Each row is a point on a tangle of strands that fork, close into loops and nearly touch. The rows are in no order.
Two points are linked if the straight distance between their rows is under 80.1. Some points are linked to none.
tud: [ -3   4   7 -15 -15  26  22  33  10 -11  20 -19   4  11  11  35 -11  13
  14  22  15  -8 -23 -30  -9 -11  21  12  11   4   8   5  20 -11 -26  -1
 -12  -4  -7  10  22  17 -19 -20  16   0   6   8  -1   5]
bimi: [  7 -17 -17  -2  -2  20   9  27  -4  11  -1  20   1 -17   8  31 -24  28
  -1  -5  -2   2 -29 -17 -11  -4  21  10  -1   6 -13 -37  22 -19 -34  -6
   9  26  22  -4   3  33 -17  -6   0  -8   4   6   0  11]
desa: [-12  21 -11   6   5  -1  -5  -1  -7  12  -6  17  -2 -16   5   8   1  16
   4   1 -17   7 -32  -7   3 -21  14  -2   8  14  -7 -23  14  -5  -4   3
  13  -2  13 -19  24  10  -5 -24 -11   3  -2  11  17  11]
Zano: [-17  28  10   6   0  10   7 -13  15  -8  14 -13   2  -2   6  -3   8  -4
  -9  20   6  15  -9  16  -3 -21  -4  -3  16 -16  -3 -13  -4 -12  20  -9
   9 -26  -1   1  19 -23  -5 -11 -13   5  -9   6  -6   0]
Neru: [ 19  -6  -5  13   5 -11  -6 -10  -2   1 -13   4 -33  -2   8 -22 -31  -7
  -3 -13 -14  16  20  10 -17   1   5  -8   0   0  11  -1  -5  28  -2  36
  21  -3  18   4 -10   8   6   5   5   9  -3  -4  21  -2]
Sis: [ 20 -16 -27  15 -11 -17 -19   6  -8  -4   3   6 -19 -15  -5   3 -31  25
  -2 -11 -10  14  -1 -12 -25   9   1  -7  -5   8   1  -8 -14  30 -11  29
   9  20  11  -2 -37  43  -7  27  -5  17  -4  -2  10   8]
bugo: [  6   5  12  -3   4  -4   9 -22 -11  -7   5  -8  -6  11   1  -4   9 -36
   2  -9  21 -23  43  16   2   8   1   1  -6   5  -2  19  -2   7   2  -6
 -13 -15  -4   2  -9 -23   6   9  -8 -11   4 -14   2 -14]
Povu: [  5  16  33  -1   8   8   7 -11   0  -5   9 -19   3  21   7 -20   7 -13
   7  -2  12   2  13  25  11  15  -6   5  -4  -7   3  29 -14  16  10  -6
 -16 -14   3   0  -8 -18  -8   8  -9 -11   5  -7 -16 -16]
fesus: [ -6  18   9  14   5  19  10  -7 -12  -8  15 -40  16   7   2 -18  19  10
   5   3  29   6 -16   2  21 -17   7  -2   0   0 -21  20  13  11   9 -15
 -37 -29 -17 -20  28 -21 -19 -10 -44  -2  -4  -3  -3  -6]
Nuri: [  3   2 -31  -4  17  -8  -8  -2  -7   8 -18  36  19 -14  -4  17  15 -24
  10 -20   3 -20  20 -22   8 -21  22  27   3   4 -22 -13  -5 -24 -13  -5
  16  -1 -19   2  -4  -9  11  -8  25   2   0   2  12  10]
rira: [ 18 -19 -26   7 -18 -12  -6  21   2  -7   4   7  -6  -8  -7  17 -30  13
   4   4  -5  13  15 -14 -14  -2   9   1 -10   8   2  -7  -6  35 -27   7
  -8  24   3   7 -46  38 -15  23   0   4  -2  -4   0   3]
roki: [ -8  22  -7 -22  -6   1  15   5  -9 -15  19  -9  20 -14 -27  29  32   9
 -11   3  24 -38   4 -19  15   6  -8  -2  -1   3 -10  -1  11 -16  -2 -31
 -27 -20  -2   5  13  -8  15  -3  -9 -12   9  16  -8  -4]
valu: [  7  -2   1   2  -4   6  13  13  -7  -5   4 -11 -13   2   9  19 -17  30
  17  18   0  11 -17 -13   1 -15  15   9  -7   0   2  13   9  30 -10  10
 -13   1  16   1   5  35 -17   7  -5   6  -1  -3  -4  -1]
kekuv: [  8   9  -7  18   8 -11   9   0 -18   0  -3 -19  -5   2  -4  19 -10   3
  13  -4  31  15   2 -13  17 -39  37  18  -5   9 -11   4  13  23  -6   4
 -26 -22   6 -26  10   3 -19   3 -25  -1   1   3   5   9]
Somon: [ -1   2 -15  -1   4  13  -4   7  -2   6  -5  12   2 -19  -4  34 -10  25
  -9  12  -6   4 -32 -17   3 -15  24  10   6  13  -7 -42  14 -14 -22   2
   7   7  20  -5  15  24  -4 -24  -1  -8  -5  12  11  12]
loda: [ 35 -16  -7 -15   2   3  -7 -10 -11   6  -2 -11 -19   9 -10  32  -5 -28
 -13  -9  33 -30  29 -22  11  24 -10  -8  -8  19  -7  -3   3   8  -8  16
 -25  -6   5  -6 -23  11  17  12   0  -8   3 -12  -1   1]
tutok: [ 13 -17   2  -4  11   6   9  10 -28   6 -25  -1  -5   1   4  -5 -11  18
  12 -10   6  -6 -10 -13  28   2   8   8 -21  10 -11  13   6  45 -10   2
 -31   7   4 -35 -14  27 -14  16   1   0   7 -15   2   8]
Maz: [ 32  -4 -19  -6  -7 -11  -4   4  -8  -1   0  -4 -21   6 -13  28 -12 -25
 -16 -16  28 -21  38 -24  -5   3  15   5  -4  13 -11  -7   4  15 -12  14
 -26  -9   6  -2 -40  11  14  24 -14  -5   0  -7   5   5]
soni: [-12  -7 -10  19   7 -15  -6  -3   6  11 -27  23 -17 -12  -6 -35 -20  -9
   6 -15 -37  20  12   6 -10 -17   2  11   1  -1   9  -9  -5  -3  10   9
  40  19   2  -6   1  -9   7  -1  18  15 -10   3  23   0]
tel: [  0 -16   7   1 -11  -8  -2   4 -11  -1   0  -6  -3   0 -14   3 -12   4
  -9   1  -2  17   6   3  13   8 -14  -5  -2   0  12 -19   8  21   8  -9
 -11   0  13  -6 -20  -1  11   1  -7  -8 -12  -6  -9  -7]
Nolo: [ -9   1 -10 -20   5   3  -4   7   0   3 -23  23  30   9   8   2   4 -14
  11   0 -11  -4  -4 -13  16 -11  18  16   7  -2 -11   0   7 -13 -13 -12
  15   4 -27   9  24 -23  17 -41  38   9   0   5   5  16]
ligak: [  4  -8 -15 -16 -10  13  25  35  -5   8   0  11   6 -18 -12  30 -19   5
   4  -7   2 -10 -10 -28  -4 -14  10  15   0   0  -3 -22  21 -21 -41 -31
   4  22  10   4  -7  26 -11   6   3 -11  -2  13 -14  21]
kidap: [  2  -3 -15   7 -24  -7   8  25   0  -3  19   8 -10  -6  -2  11 -24   3
   7   2  -5   5  23 -14  -4 -14   7  20  -7  -6   8   0  -2  33 -14 -13
  -6  18   2  10 -28  24  -8  12  -8   2 -13  -2 -11  -8]
pab: [  8 -23  -5 -14  -8  -2   0  21   2  12  -9  34  22  -2 -18  20  24   9
  14  -7  -5 -42   8 -28   8  18  -5  -3  -8   7 -10  26   1 -30 -14 -32
   0  25 -22  20   5  12  14   0  29  -9  10  10 -10  17]
vad: [-14  25 -10   1   6  -5 -22 -16   9   3  -9   9  15  -9   1   6   5  -1
  -9   7 -18  11 -27   4   6 -22   6  -2  20   5  -6 -32  11 -21   9  -4
  21 -11  10  -1  38 -17   8 -37   0   6   2  11  16  11]
Boror: [ -5 -22 -16  15  -4 -18 -10   6  11   8 -27  32   3 -14 -18 -18 -10  -9
   7  -8 -24   0  21  -8  -8   0 -12  -1  -7  -4  11   4 -10 -17   4  -1
  34  20 -11   2  -1  13  19   6  24   4  -8  -2   4  12]
tesir: [-12   1  21 -17   0  18   4 -17  -6 -14  -7  -9  11  20   6  -3  16 -25
  -3  12   6   3   5   7  26  21   2  -2   8 -15   3   8  11 -10   3 -21
  -7 -21 -14  13  13 -33  26 -22  17 -12   8  -2  -5  -5]
kopip: [-20 -23  31  -8 -11   8  -6 -10  22   7  -9  -8   5   6   0 -45  20  11
  -5  -1 -37  21 -23  20   5  21 -43 -20  -5 -12  15   1 -12 -14  28 -10
   8  27   3 -13  -5 -25   8  -3  11  -8   2  -3 -16 -12]
Rudek: [ -6 -14 -19  -2   6   0   3   4 -25  10 -14   8   8  -8 -13  -2  17   0
   0 -17   8 -12  -5 -19  33  -9   1  -2  -7  10 -14 -18  16  -8   0 -23
 -24  -4 -13 -28   7  -7   9 -16  -2  -5   7   0  -5  17]
Vobi: [  7  -7 -26  -5  22   3  -2  -1 -17  10 -23  21  23   8   5   2  16 -32
  16 -25   6 -21  13 -18   8  -3  44  30  -4   7 -21  21   1  -3 -26   1
   3  -3 -29   8  -4 -14   9  -9  34   5   5  -4   7  11]
badib: [  2   5  16   0  18  -5  -6 -14 -12  -7  10  -6  12   2   4   5  36  22
  -7  -1  14 -19 -34   2   3  36 -22 -24  -1  13  -3   1   2  -6   2  19
 -19 -18  10   0  22  16   1   2  -9   0  10  -4  -5 -14]
feni: [ 14  -2 -16  -8 -19 -27 -15  16   3 -14   6   4 -16 -13 -20  27 -14 -26
 -16 -10  27  -4  39 -19  -2   3   3   7  -6   4   4 -16   8  12  -8  -8
 -21   1  -8   4 -45  11  16  21 -12  -2   2  -4  -5   3]
vapof: [ -1  36 -16  18  28  -7  -6 -17  -3   2   3  -2   0  -8   5   3   2  -9
  12   3  19   5  -9   1   3 -33  35   9   9  11 -27  14   4  -4  -4  16
   2 -23  -6 -13  41  -7 -16 -11 -25  10   3   7  25  17]
pir: [-10  14   3   3 -11   0  15   7  18  -7  18  -1 -11  -3  11   0 -21  11
  -9  25  -7  22   3  20 -21 -15   3   4   5 -14  13   2  -9  10  11  -4
  20   3   0  19  -7   3  -6   5   0  18 -16   3  -8  -3]
vovi: [ -7  15  20   4   3   5   5 -10  -7   0  13 -11   7  -2   3   4  16  31
   0   4   3   6 -41  16   0  11 -19 -21  -6   9  12   2  -1   0  16   6
 -17 -12  16 -13  23  10 -11  -1 -31  -3   2  -2  -4 -12]
duzol: [-12  27  26   9   9  24   2 -17  -4 -13  11 -35  18  20   9 -29  32  -4
  -4   5  19  -6 -22  16  19  -9  -2  -3   2  -6 -18  15  -9  -9  16 -15
 -26 -33 -14 -14  17 -30 -19 -13 -29  -8  10   2 -14   0]
mub: [  8  14  20  -5  14   7  -9 -30  -2  -4  10 -17   6  29  15   2  27  -9
   4  10   8 -24  -3  24  -8  28   2 -12   0   6   0  20 -13  -3   4  23
   7 -22  10  18  28   2  -4   0   1   2  11 -11  15 -19]
samus: [ -8  -4  16  10 -23  -3  -7   1  23  -5  12   0  -6   7  -6 -39   0 -23
 -10  -8  -3   1  38  27 -18  21 -25  -5  -7 -18  25  13 -20  12  23  -5
   1  23  -8   3 -47 -20   2  24 -12 -12  -7 -12  -9 -17]
Mibep: [  9  18 -14  14   9 -16 -11 -10 -14  -2  12   2  -8 -13   5  15  -6  -1
  -4   2   5  -4   6  -8 -23  -8  10  -4   3   5  -3  -6  -1   7 -12  24
   7 -10  15  18   0  22  -2   4   0  12  -4   4  10   5]
Rofun: [ 25  -2  14  -9   6   6 -14 -16  -6 -10  18 -28 -11  19   9  27  -3   7
  -9  14  16 -10  -2  -1  -7  36   6 -13   8   9  21   5   4  21 -15  36
 -10 -19  11  32   1   5   5   2  -1  -2   9 -11  -2  -6]
lakoz: [ 12 -26  -8   1  19  12   0   7 -33   6 -16  -5   1   0   0   8 -13  28
   2  -4  12   7 -26 -20  32  -4  20   6 -17  12 -17 -12  23  34 -18   2
 -35  -6   9 -40  -2  15 -12  -1  -2  -7   8  -8   3   5]
doted: [ -8 -19  19 -16  -4  10 -18  -8   1  11  -7   1  14   4 -11   5  10   1
  -9  13  -7  -4  -7  -7  17  38 -31 -23   0 -10  13  -7  11 -26  11 -23
  -6   4  -4  10   1 -16  29   1  18 -15   8  -2 -19  -5]
Kir: [-21  10   6 -12 -11  -3  -2   8  29  -1   8  10  11  -3  -1 -23  18 -10
 -17  23 -22   0  22  30 -14   9 -38  -1   7 -34  -5   0 -30 -28  31 -20
  23  19 -15  13 -24 -21  -3  14   8   4  -6  18 -15  -5]
Tev: [  7  15 -27   6  -4 -31   0  -1   0 -11  21  22  -4 -23  -5  12  -9 -19
  -4  -2   5  -7  30  -2 -25 -20  13  11   4  -6   0  -9 -10 -11  -6  10
  20  -6  -4  22  -8  12  13   9   2  14  -2  10   0   9]
Sapid: [ 23 -18  30   4  -9  11 -15  -9   0   2   9 -29 -19  22  -5 -19   1  -1
 -13 -13   8  -9  22  20   6  35 -19 -14 -18   9  20   8 -16  35   9  20
 -15   3  17  -4 -28  -9 -17  21 -26 -12   1 -20  -5 -26]
fomu: [-15  17   1   0  -4   4  17  15  12   1   9   6  -4 -11   2   6   1  15
  -6  20  -5   2  -8  16 -11 -13   0  -2  11  -9  -2  -3   3  -6   7 -17
  18   4  -3  15  14   2  -6 -10  -3   9 -11   4   2   2]
bep: [  2 -27 -26  -1 -23 -16 -11  25  10   3 -13  23  -2 -18 -23   2 -14   0
   0  -3 -16  -6  18 -17 -11   7  -8  -8  -3  -9  13  11  -5 -20  -7 -16
  21  30 -15   8 -26  21  25  16  21   3  -8   2 -12  10]
keb: [  9 -17 -19  -2   3   4  -5   2  -1   1 -11  19  -3  -8   1  25 -19 -12
  -5   2  -3  14   7 -20   2  -8  18  13   1  -1   4 -26   7  -5 -15  -1
   8  -2   7  11 -17  12  20  -1   9   5   4  -1  -2  10]
leko: [ 14  -5  -5  -3  21   0   4   1 -11   7 -24  12  13   8   5  -5   2 -30
  23 -13  -1 -15  18  -9   8   7  18  13  -6   8  -7  34  -5   6 -11   4
   4   4 -25  15  -3  -7  12  -6  29   0   6  -2  15   8]
relos: [ 20  19 -14  12   8 -19  14   0  -1  -3   9 -13  -4   0  -1  23  -7 -12
  21  -4  24  -1  14 -22  -1 -36  37  23   2   5 -13   7  -2  15 -14  10
 -18 -17  -3   3  -3  15 -13  17  -9   2  11   9   2   5]
pafa: [  5 -11 -24   1 -18 -19 -18   6   4  -1  -1  10  -9 -14 -31  13 -15 -18
  -9 -16   5  -2  39 -12 -11   4 -12  -2  -3   3  12  -5  -2 -11  -2 -10
   3   5 -12   1 -38  12  28  23  -3  -2  -6  -1  -9   4]
Pez: [-10  22  -5  21   5   2   3  -4 -14  -4  10 -30  -5  -5  -5  -3  -1  10
   7   2  25  15 -12 -10  16 -38  11   7  -3   2 -13   7  20  14  10  -8
 -22 -33  -1 -39  24 -13 -19 -10 -41   2   1   5  10   5]
lud: [-10 -28  23   8  -8  -5 -15  -7   5  16  -2  -8   1  -8  -4 -18  11  40
 -12  -9  -9   5 -25   2   9  36 -58 -31 -11   9  28  -8  -7 -16  25  -7
 -10  19  16 -15  -8   7   6  11 -13 -11   3  -8 -25 -14]
tato: [-12  -4  22  12   7  -1 -10 -34   1   0 -12  -6  -5   8   6 -47  16 -12
  -2 -17  -8  10 -22  33   0   6 -28 -10   4  -9  -2  -4 -10 -10  23   9
  16   2   2 -10  11 -29   2 -14   4  -6   0  -8   8  -9]
Gem: [-16  18  18   1   7  -2   0   4  26  -1   4   3   3   1   7 -34  19  -5
 -14  11 -24   4  13  42 -19   5 -22  -1   9 -26  -8  21 -41 -20  21   0
  29  13  -5  24 -17  -6 -11  21   4  12  -2   5 -13 -13]
Gor: [-20 -10  -2  -4 -10 -17  -2  -1  22   0  -3  22  11  -7 -15 -19   8  -4
  -2   7 -23   1  20  19 -12   8 -36 -10   0 -30  -3   2 -15 -33  20 -20
  33  23 -15  13   3 -18  10  15  24  -1 -12   1  -4  -2]
Vovu: [  4 -24  11   5 -10   5 -16 -12   7   0   0 -11 -19  13 -11 -18  -4 -21
 -18 -11   6   0  36  12  -5  31 -23 -19 -13   3  24   2 -11  14   7   7
 -10   9   2  -4 -31 -24   3  14  -9 -14  -7 -23  -3 -16]
Duro: [ -4  29  23   7  20  19  -6 -23  11  -5   7 -28   8   7  13 -25  23  -1
  -6  13   7  19 -32  26  -1 -11  -4  -1  12  -8  -6   8 -12  -8  26  -3
   2 -27   0  -4  18 -17 -13 -11 -28  -1   5   2  -6  -5]
zemo: [  2  -8  -5  -5  11  23  13  18 -24   5  -9  -9   0   4   8  26  -4  38
   7  -7  21  -1 -28 -20  24 -21  34   7 -12  13 -22  -6  18  17 -29   4
 -32  -4  13 -37  11  21 -31  -6 -16  -8   9   4   7   7]
Vara: [  4   8 -27   6   6 -29 -17  -8  -3  -2  -3  35   4 -19 -16  15   4 -22
   0  -8 -10 -16  23 -10 -14 -13   2   7   7  -8  -5 -21 -11 -32  -7   6
  26  -2 -10  11   2   5   9   2   8   8   3  12  12  13]
Zilig: [ -3   0 -19   4 -20   2  18  29   8 -10   7   6 -13  -3   4  23 -42  -1
  10   2   8  19  15 -24   0 -37  34  39  -3   2   1 -10   2  23 -14 -13
  -9  15  -1  -2 -27  14 -10   7  -1  -7 -10   2 -10   2]
siba: [ -9  -4  41 -11   2  25   4  -7  12  -4 -23 -18   2  35  20 -42   3 -10
  -2  10 -26  31 -15  28   9  18 -16   1   2 -26   6  18  -3  14  18  -9
   3   6  -8  -1  -9 -30  10  -7  26 -12   0   0  -8 -22]
muzuv: [ -2  30  -9   0  12  -2   5 -10   9 -11   1 -11  12  -3  -5  20   7 -28
   5   5  23   8  -1 -16   6 -39  39  17  20   0 -15   0  11 -17  -3  -2
  -2 -27 -17  -5  24 -10   2 -22 -12   6   8   8  16  11]
git: [-13 -16  34  -3 -15   0  -4  -2  15  11  12  -6  -3  -3   0 -36  20  39
  -2   1 -34  15 -31  19  -4  30 -45 -23  -5  -9  24   2 -15 -19  22  -1
   3  25  14 -11 -13   4   2  17  -8  -6   5  -4 -25 -21]
Fal: [ -7   8  35 -14   2  29   5 -10  13 -20  -4 -23   6  29  24 -20   3 -17
  -2  18 -11  32  -6  22  15  10  -2   2  11 -23  13   6   9   1  19  -6
   0 -22 -12   7   1 -43  13 -15  13 -10   6  -7 -13 -15]
tul: [ 21   2  11  -2   3  -3  -4  -8  -1  -2  10 -14  -6  19  19   8   6  -5
   8   9   0 -19  11  10 -16  33   3  -8   2   2   8  19 -11  15 -11  33
   5  -2   9  29   4  15  -1   9   5   6  10 -11   4 -11]
Zag: [ 23  27 -34  25   7 -20 -10  -8   1  -3  19   4 -12  -3   9  21 -22  -5
  16  -3  19   0   6  -4 -22 -37  40  10   6   0 -11   1 -10  12 -12  34
   4 -10   7   9  -3  29 -20   9 -11  18   5   9  11  11]
Kek: [  3  18  24  -1  18  -4 -15 -23 -10  -7  19  -6  17  15   7  -6  46  -1
  -3  -3  15 -29 -18  23  -7  28 -18 -22   2   8 -12  18 -17 -22   4  24
  -7 -16  11   6  22   3  -5  10 -18  -3  12   0   3 -17]
sobi: [ 15  -4   9  -1   5  -2  13   1  -9  -1   4  -5   6  20  21   2  -6 -14
  24   6  -1  -8  15  -1 -12  12  17  11  -2  -3   2  38  -1  28  -7  10
   0  -1 -13  31   5   8   5   6  29   5  11  -5   7  -1]
zufu: [ -1  15 -12  -8  -5  17  14  31  15   1  15 -19   7  -3   5  47  -1   8
   9  13  19 -11 -15 -36  -7 -33  35  23  17  14  -9 -10  10 -18 -28   2
  -7 -15   2   5  28  20 -25 -18  13  -1   7   7   6  12]
rurak: [ 21 -25 -26  15  -6  -8 -17  -5   0   1  -3   3 -22  -1   1  -5 -31   9
  -9 -15 -15  10  14   8 -24  19  13 -21  -8   9   9   3 -16  36 -16  43
  21  17  16   6 -34  24 -10  14  -1  25  -3  -7  28   5]
pob: [-10  -7  -9   7  -2  -9  -2  -3   4   9 -18  31  -3 -12   4 -32 -11  13
   7  -8 -45  17 -10  14 -21  -8  -7   3   7 -10   9   9  -3   1  17  21
  41  20  -1   4  17   2   1  -6  24  23 -22   1  23  -5]
veren: [ 13  17  -7  -1   1 -14   5   8 -12  -9  26 -17   8 -14 -25  32  30   0
 -18   2  26 -34  13 -20   4   8 -19   1  -6  14 -10  -4   8  -7  -9  -9
 -36 -28   4  12   4  17  12  17 -15   1   8   9  -9   5]
geban: [-12 -10  10 -14   2  10   1  -2   4   0 -16   8  12   4   4 -10   9  -4
   4  11 -15   4  -4   8  14  19 -18   1   5  -3   8   9  12  -1   5 -17
   4   8 -15  11   7 -19  20 -15  29  -7  -1   0  -4  -4]
gudot: [  3  11   1   4   3 -13   8   9 -20  -7  -9  -1  -8  -3  10   5  -8  25
  20   2   7  -3 -18   1   5   9   3   4 -12  10  -6  22   3  37  -4  13
 -24  -1   9 -19   4  37 -17  17 -15   6   3  -2   9  -5]
dar: [-23  -9   1 -21 -11   9  10  17  16  18  -7  31   8  -4  -4   1  -5  11
  -2   2 -33   1 -14   9 -13  -1 -23 -18  16   4  -4 -26  13 -34  -3 -28
  34  35   2   6  21 -28   0 -21   7  -4 -10  10  -5  12]
Nubab: [-15  19  15   5  11  -5  17  -1  20   4  -3  20   4   0  20 -42   8  -5
  10   5 -26   7   8  38 -26  -2 -16   8  -5 -14   0  35 -27   9  21  14
  33  11  -8  16   7  -4 -10  13  19  17 -18   2   0 -11]
sipog: [ -3 -23  22  -6  -1   0 -21 -13   9   6   5  -5  15  -5 -17  -4  21  13
 -12   3  -6 -12 -15  -1   7  51 -49 -35   2  -2  11  -4   0 -27  17   4
  -6   8   7   1  -1  -2  11   6  -8 -13  10   1 -25  -7]
zubol: [ -5 -20 -10   4  21  -2  -7  -7 -30  21 -23   8   3 -13  -5 -29   3  12
  -8 -29   1  -4 -20 -13  32  -3   1  -7 -11  15 -12 -27  12  -2   5 -11
 -20   5   3 -48   1   2   0 -18  -2   0   8  -2   8  16]
Nonu: [-20   8  -4  -4 -11  -7   3  -3   7  11  -1  22   8 -10  -4  -1  -3  18
 -11   7 -29  12 -27  18  -6 -21 -12 -13  10   2   0 -43   2 -32  11 -16
  26   8  11  -1  28 -29   3 -22  -3   3 -10  12  17  10]
tiri: [  7   1  11   9   5  -4  10 -15  10  -3  -6  -1 -15  14  15 -14 -20 -30
  -4  -2 -12   8  24  24 -14  -1   9   0   3  -4  14  10  -8  11   7  22
  22 -10   6  13  -2 -24   5  -7   7   3  -7 -11  10 -15]
vif: [ -7   1  -8  -3   0  18  17  28  -9   2   0  -5 -11   5   7  16 -11  30
  25   3   8   6 -24 -17   7 -21  36  17  -2   4 -12   6  12  21 -14  -2
 -18   5   9 -13  21  26 -32   3   1  -7   0   2   6   9]
palof: [-13 -32  14   8  -5  -6  -8  -5  -6  16 -13  -1  -5 -13  -5 -23   3  35
  -8 -12  -6  16 -36  -1  14  21 -42 -21 -10  13  13 -27   6  -6  26 -13
  -7  13  17 -44   2 -12   7  -9 -16  -8  -4  -1 -10  -6]
Duki: [ -2  11  29  -7 -13   6   1   2   7  -2  15 -13   4  14  -5 -30   7 -22
  -6   6  -2  -5  17  24  -1  23 -23   0  -3 -18  13  29 -18  11  19 -15
 -11  13  -7   8 -36  -9 -11  23  -7 -17   3   1 -22 -16]
Rinaz: [-17 -18  -2 -17 -19  -8   6   6  23  14  -7  23  12   1 -10 -10   4   4
  -3  13 -31   2   2  13  -6   2 -30 -20   7 -13  -4  -8  -3 -40  15 -32
  28  26  -9   9  10 -33  15 -10  16  -9 -15   5  -4   2]
Geki: [  2  23 -22   0   0  -1   6   5   8  -9   8  -1   4  -6   5  48  -5 -17
   6  13  14   4  -7 -28  -6 -40  32  31  10   8   2 -13  11 -19 -12   6
   4 -17 -12   3  19  13  -4 -17   5   1   2  10  10  12]
suto: [ 27  -2  10  -3   3  -2  -2 -19 -16  -4   4 -16 -17  21  -5  11  22 -23
 -12  -9  32 -44  43  -1  14  23  -4 -11 -16  16  -4  15  -7   7   2   7
 -18 -17   2   6  -5  -5   4  14   2  -5   3 -13   3 -10]
zaf: [ -6  41 -11   9   9   7   0  -5  10   0  13 -16   2  -9   7  13   6  14
  20  14  20  10 -24  -4 -10 -34  20   7   9   7 -16  19   8   3   9  19
  -4 -13  -2 -11  42  10 -27  -5 -23  15   0   0  22   8]
ril: [ -9   2   0  16  -2 -15  -3  -9  13   2  -3  16 -15  -3  14 -42  -2   6
   1 -13 -35   7  -6  38 -33   3 -16  -3   1 -14   9  25 -19   6  19  37
  37  16   1   8   0   0  -1  12  13  24 -13   0  10 -14]
lumak: [ -5  13  -4  -1  -8  -7   5  -3  18 -15  13   6 -13   2  14 -16 -24 -17
 -10   2  -3  20  32  24 -28  -5   7   1   4 -11  19  -3  -9  14   3   7
  19  -2  -9  17 -25 -13   2   2  -6  21  -8  -5  -1  -2]
Fuve: [ 14 -12  12 -17  -2  26  -8  -7  -2 -15   7 -22 -14  25   9  29 -13 -18
 -17  15  16   1  14  -6   3  23  13 -12   6   6  19  -2   9  13 -12  19
 -10 -29  11  23  -7 -10  18 -10  -1  -4   8 -16  -8 -10]
Sagug: [-13 -34   0   5   8 -10  -4  -7 -19  12 -21   2  -2 -17  -3 -26  -3  20
  -8 -16  11   7 -29 -11  26  -2 -27 -24  -9  20  -2 -40   6  -9  13 -15
 -11  12   8 -44   8 -10   6 -23  -9  -9   4   5  -3   4]
Noge: [ -7  -9 -12  -9 -17  26  32  34   5  -1   9   6  -2  -9   6  30 -30   1
   7  -7  13   3   3 -24  -3 -31  35  36   5  -5  -1 -24  19  -7 -33 -21
  -7  13   1  -1 -15  10 -16   5   4 -13  -8  11 -12  12]
Duka: [-11 -23  18  -6  -5  10   2  -1  11   4 -18  -1   5  12   5 -37   0   3
   5   4 -34  25  -7  19  13  22 -32  -8   2 -17  18   5   7  -1  21 -14
  16  18  -6   0   5 -22  16  -5  24   0 -12  -6  -4 -10]
mobu: [ -8   3  -1 -12   6  -1   8   4 -19  -3   6 -11  11  -7 -13  10  26  -1
  -7  -2  13 -24  -1 -20  26  -4  11   2  -2   5 -13  -6  13  -5 -14 -26
 -31 -24 -12  -9  15 -10   5 -14   1  -4   6  10  -7  18]

A piece is two or more points that can be reached from each other along the links. Count, over all rows, the pieces, the separate loops (a circle has one, a figure eight two, a Y none), the forks (points with three links) and the tips (points with one).
pieces -> 4
loops -> 3
forks -> 4
tips -> 6

A tip is a point with one link. Name the tips that can be reached along the links from each point below, in the order of the rows.
lumak -> vovi, Sapid, Fuve
muzuv -> tud, zaf
tesir -> veren
